Points on a hilly landscape, in no order, each with its height.
A climber steps from a point to whichever of its 2 nearest points has the largest rise for the distance, and stops where none of them is higher. Distance is the straight distance between rows; heights are no part of it.
q987: [ 83  91  80 170 167 131  98 115  90 122 153 137 139 184 137 105 134 113
 120 125  70 143 127 124 115  81]  (h 6.67)
q333: [139 117 163  98  73 148 124 105 125 150 101 124  43  93 129 104  87 150
 105 131 132 129 146 143  88 130]  (h 7.83)
q206: [142 137 144 155 137 145 178 190 113 162 108 151 119 110 104 178 109 144
 175 130 115 137 132  56  92 136]  (h 0.32)
q354: [131 144 150 160 100 121  63 121  97 102 100 134  60 108 112  32  96 116
 127 152 111  98 142 155 103 144]  (h 6.22)
q606: [103 115  67 188 195  97 133 124 120 127 131 121 174 164 114 120 124 122
 148 157  56 167 130 116 115  87]  (h 7.39)
q469: [140 175 142 113  73 140 123 154  94 132 116  76  98  79 186 119 179 163
 116 106 181  93 114 154 143 175]  (h 6.43)
q712: [128 146 120 164 110 115  91  78 142 111 132 185 177 139 139  56  96  97
  96 164 111 121  98 118 154 136]  (h 6.37)
q498: [162 139 186 101 157 157 168 134 155 152 132 121 104 139 111 135 149 139
 162 118 150 202 114  75 163 159]  (h 3.25)
q580: [165 172 132 117 124 103 101 132 103 137  90 108 101 117 140  80 173 108
 127 148 149 139 132 171 151 142]  (h 5.92)
q284: [134 156  88 129 143 125 137 138 105 128 101 174 157 136 159 176 134  87
 121 113 122 151 103  93 141  92]  (h 0.72)
q453: [181 117 149  92 124 179 132 110  97 214 115 152 111 154 203 116 185  83
  96 130 158 196  97 107 130 154]  (h 0.44)
q975: [163 103  80 111 148 166 126 148 104 113 153 108 140  85 162 212 150  94
 101 100 117 162 151 107 111 120]  (h 4.42)
q723: [ 94 151 147 113 103 162 124 152 131  96 142  45  79  83 190 115 173 182
 112  93 169  77 116 185 135 158]  (h 5.61)
q210: [102 112 142 147 161 143 114 132 140  91 151 136 146  79  90 119 135 117
 108 152 119 140 165 162 149 151]  (h 2.06)
q899: [180  97 136 119 102 148 160 163 163 128 121  55  90  97 146 160 145 163
 138 133 125  95 188 135 110 126]  (h 6.21)
q950: [133 109 112  89 177 122 128 153 115 181 114 205 163 165 108 141 124  97
  83 156 121 143 176 151 160 114]  (h 4.13)
q913: [137  98  98  75 112 106 127 125 125 115 138  79  64 121 171 171 135 142
 137  86 140 133 184 115 151  93]  (h 5.01)
q492: [ 62  72 120 121 112 152 157 144 162 118 161 162 113  98 112 126  78 121
 102 124 154  79 107 146 128 138]  (h 1.27)
q103: [154 157 105 108 130 166 164 104 132 183  80 151 164  92 197 170 179  80
  72 126 136 184  83 131 124 120]  (h 0.59)
q201: [151 155  89 129  99  55 128  87 107 136  97 177 131 133 135 107  79 106
 138 171 131 173 128 103 153 116]  (h 5.72)
q163: [107 140 154 111 154  91 130  87 155 141 126 166 157 184  88 121 108 154
 141 118 107 167 146 102 175 110]  (h 7.22)
q192: [153  98 130 138 118 122 108  72 193  84 161 152 170 165 135  87 105 107
 108 156 113 139 122 110 179 122]  (h 7.08)
q24: [151 155 160 120 161 118 103 113 164  88 134 153 188 185  86 154 127 124
 139 114 118 141 114 115 152 111]  (h 5.97)
q964: [126 176 117 151  87 157 139 146  96 144 117 121 145  68 176 125 176 117
 107 121 160 111  62 132 129 166]  (h 7.16)
q544: [131 111 163 115 140 143 138 138 119 188 136 189 173 160  87 138 109 143
 110 153 122 136 156 122 122 152]  (h 4.00)
q947: [109  84 142 118 116 131 107 100 136 116 143 149 105 173  95 129  77 134
 127 102 108 126 116 119  93  94]  (h 3.04)
q527: [116 159 116  99 132  88 142 135 112 125 134  80 159 132 110 195 161 169
 154 100 145 111 153 150 136 119]  (h 5.32)
q612: [ 87 140 162 146 115 147 173 153 179 152 132 151 181 109 106 108 114 152
 132 140 151  27 121 137 136 183]  (h 2.04)
q19: [ 85 156 166 158 115 164 171 116 192 144 121 140 156 114 113  96 105 150
 133 119 126  74  70 109 119 155]  (h 2.22)
q952: [ 95 138 115 119 169 100 124 145 156  88 128  32 121 108 119 141 188 156
 141 110 123  92 167 205 134 108]  (h 3.27)
q324: [116  79 104 146 156 154  90 133  99 110 150 117 116 146 149 136 166 119
 109 102  76 146 177 122 133  82]  (h 6.03)
q260: [ 71 102 122 106 108 125 169 164 172  99 158 119  91  93 128 113  96 142
 133 125 193  55 113 159 160 161]  (h 1.58)
q461: [137 102 151 117  95 157  82 119 119 117 119 122  56 132 118  72 101 117
 100 132 130  89 125 185  85 130]  (h 6.87)
q596: [136 160  83 118 147  62 101 139  89  82 120 110 111  92 100 134 128 105
 148 145 152 157 148 166 159 122]  (h 6.66)
q17: [ 67 136 150 116 149  88  97 119 152 111 135  48 123 144 117  90 159 193
 148  97 125  49 170 205 126 130]  (h 2.90)
q577: [119 172 112 127 125 134 170 117 161 139  98 149 146 146 165 138 148 102
 137 112 138 124  69  99 152 103]  (h 0.82)
q548: [ 60 154 157 125 117 145 118 132  97 152 150  51  95 107 145  81 178 193
 135 107 153  85 111 193 106 168]  (h 4.75)
q297: [ 98 137 152 113 133 100  81  76  96 120 139 138 126 143 108 115 131 158
 122 102 104 184 167 121 166 118]  (h 5.78)
q849: [119 116 127 119 150  91 145 137 194  72 121 117 142 109  70 144  95 118
 140 138 141  89 139 178 134 120]  (h 4.83)
q170: [153 102 112 164 134 123  98 103  84 133 136 197 130 181 159 108  68 107
 117 173  86 200 107  64  72 107]  (h 5.15)
q693: [ 62 123 111 144 130 131 119 125 106 144 140 128  83 167 138  66 128 124
 146 104 123  87  93 128 126 109]  (h 3.96)
q599: [117 133 118 146  87 109 125 110 124 120 122 113  98 138 131 101 100 142
 155 118 118 101 113 108 112 112]  (h 3.45)
q382: [128 121  96 146 120 124  98 152  85 153 133 111 117 190 130  91 145 115
 142 128 118  52 123 155  91 107]  (h 4.45)
q119: [117 113  71 183 137  90 109 109 108  81 140 103 143 110 113 135 104 126
 149 147  81 152 141 120 107  95]  (h 8.31)
q567: [148 113  90 105 163 121 136 168 134  85 138  56  91 118 125 167 166 114
 150 117 145 120 153 170 135 103]  (h 3.62)
q981: [152 171 193 123 168 144 157 128 183 154  82 165 127 159  99 115 133 124
 149 127 116 172 103  87 146 123]  (h 2.80)
q658: [132 110 161 115 160 108 116 143 154  93 131 146 172 138  41 168 105 123
 139 145 131  92 163 184  95 135]  (h 5.16)
q675: [185 158 111 145 145 143 118 139 101 126  97 189 193 109 170 197 133  88
  92 125 104 186 114  67 121 119]  (h 0.66)
q82: [113 158 157 137  89 162 122 113 110 154 144 128 182  85 142 125 164 153
  88 120 144 118 106 141 140 177]  (h 8.01)
q335: [150 150 108 110  88 100 133 151  69 163 130 113 140 140 120 162 135 148
 144 123 157  96 134 133 107 138]  (h 4.80)
q852: [159 170 109 128 161  98 108 156  79 123 119 144 132 118 105 114 146  84
 141 161 163 167  95 150 141 147]  (h 6.06)
q442: [151 101 167 130 123 162 170 143 215 110 138 101 121 148 116 130 121 147
 151 122 130  87 124 108 142 137]  (h 4.79)
q922: [167 175 110 132  87  67 106  69 134 123 104 148 149 148 126  72  89 103
 134 175 142 131  90 137 133 132]  (h 5.98)
q664: [ 55 127 142 115 128 119 117  91  96 171 154  91  99 117 113  63 148 174
 118 136 139 142 134 188 128 156]  (h 3.95)
q282: [171 112 128  92 108 181 136 113 131 162 122 147 100 186 214 122 172  70
 123 120 165 133  98 102 136 120]  (h 0.36)
q393: [170  51 140 108 114 155 151 177 152 133 137 102  66 137 120 159 108 132
 142 118 129  91 178 118  95 116]  (h 5.90)
q945: [142 131 157 123 179 118  98 133 142  92 154 178 228 160  64 164 123 117
 123 152 130 128 147 152 132 147]  (h 5.41)
q790: [ 79 144 152  96 116  98  77  80  71 135 151  93 104 134 107 108 150 180
 126  93 134 160 150 168 134 135]  (h 4.61)
q778: [136 117 146 119  90 141 135 158 112 120 123 114  41  65 126  86  97 141
 127 154 160 111 153 151 125 172]  (h 6.86)
q691: [107 125  92 125 161 111 126 150  52 177 127 165 162 194 121 174 129 140
 140 109 102 161 131  94 111 106]  (h 4.14)
q425: [156 121  73 115 150 153 136 145 109  95 153  82 112 110 167 175 171  81
 132 111 152 154  98 129 126 114]  (h 4.03)
q656: [166 123 189 100 132 153 146 117 128 175 139 165 133 138  98 141 102 149
 132 136 137 198 137  74 132 169]  (h 3.71)
q140: [126 114  90 141 141  98 152 167 174  83 120 144 109 102 114 115  94  83
 144 158 143  87 126 136 156 113]  (h 4.46)
q670: [143 133 121 164 153 110  89 130  43 147 130 190 160 156 137 123 105 127
 118 155  88 222 124  67 105 133]  (h 5.04)
q555: [162 150 151 132 157 180 160 139 140 190 107 121 173 161 146 149 199 120
 115 122 116 154  83 123 118 127]  (h 0.43)
q71: [145 143  99  78 126  95 126 147  70 156 105  89  72 119 176 174 172 130
 145  88 145 157 174 106 147 103]  (h 4.66)
q622: [ 80 130 130 155 146 142 136 105 178 102 142  68 137 131 111 107 138 147
 141 100 111  87  85 156 105 116]  (h 0.47)
q398: [ 65  39 125 164 121 167 162 115 182 121 166 126 121  95 118 113  89 139
  98 129  99 115 124 129 106 120]  (h 1.04)
q816: [163  67 159 101 139 135 159 171 194  81 151 100  87 156  95 166  95 135
 179 107 154 106 148 100 135 131]  (h 5.40)
q477: [105 118 158 143 108 112 160 174 185  86 135 136 126 103  88 111  75 148
 170 140 164  32 138 129 144 180]  (h 1.89)
q513: [105  85 135 141 154 154 105 118 130  98 187 136 136 167  80 119  98 118
 135 130 127 133  81 141  86 128]  (h 2.62)
q676: [169 126 104 115 110 127 124 156  93 122 110  98  56  97 143 118 137 101
 139 147 146 128 140 152 105 127]  (h 6.25)
q372: [162 155  99 135 109 101  97 161  71 155 115 139 163 158 111 125 136 113
 127 151 137  63 131 168  96 129]  (h 4.63)
q682: [107 165 143 122  91  93 133  84 173  76 130 148 154 101 115 118  91 149
 127 122 146 116 123 113 193 141]  (h 1.26)
q565: [130  99 103 129 133 104 123 109 143 102 121  98  89 142 149 143 139 134
 144 106  88 150 177 101 153  66]  (h 5.51)
q288: [140 116 111 109 155 115 140 175 154 140 105 193 123 133 116 113 115  76
 111 169 146  96 158 152 175 119]  (h 4.25)
q211: [142 109 127 178 116 132  86  95 141 122 112 148  93 132 129  24  81  86
 115 180  89 115 116 136  85 117]  (h 5.77)
q673: [159 142  70 149 117  70 122 113  93  83 125 100 118  79 125 150 108 113
 155 157 123 188 140 114 133 115]  (h 7.37)
q198: [146 113 101  97 126 129 145 146 124 127 143 106 159 108 130 222 135 142
 121 101 130 121 173 114 126 114]  (h 4.77)
q61: [136 161 112 135  76 155 115 109  83 128  93 114 101  35 217 153 172 108
  86  95 133 160 115 110 128 128]  (h 0.56)
q736: [142  93 114 182 122 112  97 105 134 132 132 190 130 183 136  53  55  97
 124 187  85 123 108  91  77 103]  (h 5.47)
q12: [169 130 123 159 144 156 175 174 136 165 125 120 165 139 134 149 158 126
 152 157 120 130 114  92 118 139]  (h 0.37)
q177: [ 91 124 159 114 130 125 110 112 161  70 142 143  97 109 102  98 102 131
 124 113 145 124 133 143 175 138]  (h 1.67)
q665: [174 161 112 142 100 165 136 125 101 146  84 158 164  61 198 188 157  87
  82 114 125 169  97  84 110 135]  (h 0.62)
q711: [145 120 135 101 150 183 146 113 123 194 118 153 143 125 160 148 164 108
  75 122 122 190 116 124 127 134]  (h 0.52)
q777: [ 89 151 161 140 104 135 152  99 118 167 145 142 211 114 124 163 150 188
 118 111 120 141 138 101 151 166]  (h 6.94)
q739: [132 178 157 117  94 125 151 109 170 122 104 127 129 112 146 124 134 146
 131 112 145 127 105 104 169 135]  (h 1.00)
q766: [154 114 150 123  73 133 134 100 144 135 118  78 113 103 135 162 120 190
 121 113  95 122 184 119  94 113]  (h 6.72)
q810: [134 173 169 141 148 130 167 121 194 139 108 167 159 155  88  99  91 121
 157 146 136 122  63  94 131 145]  (h 2.53)
q669: [134 136 101  99 130 111 121 158  51 164 127 110 107 174 133 181 153 139
 164  82 135 135 137 104 107 100]  (h 4.49)
q916: [ 97 139 157 135 127 136 155 124 153 120 152 103 207 118 105 186 155 180
 143 108 126  94 147 135 128 148]  (h 6.08)
q197: [ 50  78 143 144 118 146 156  99 218 117 147  70 109 105 130  86 109 173
 113 108 113  79 109 163 112 125]  (h 0.76)
q902: [142 151 124 135 113  94 104 121  54 164  94 175 103 146 151 111 121 117
 146 131 123 187 132  74 137 123]  (h 5.42)
q898: [112  84 124 156 192 153  93 140 123  86 169 156 156 131  85 135 113  99
 103 151 100 156 130 148  99 118]  (h 2.28)

For each start below, name the point where the climber stops.
q71 => q119
q398 => q163
q711 => q335
q498 => q163
q206 => q163
q682 => q335
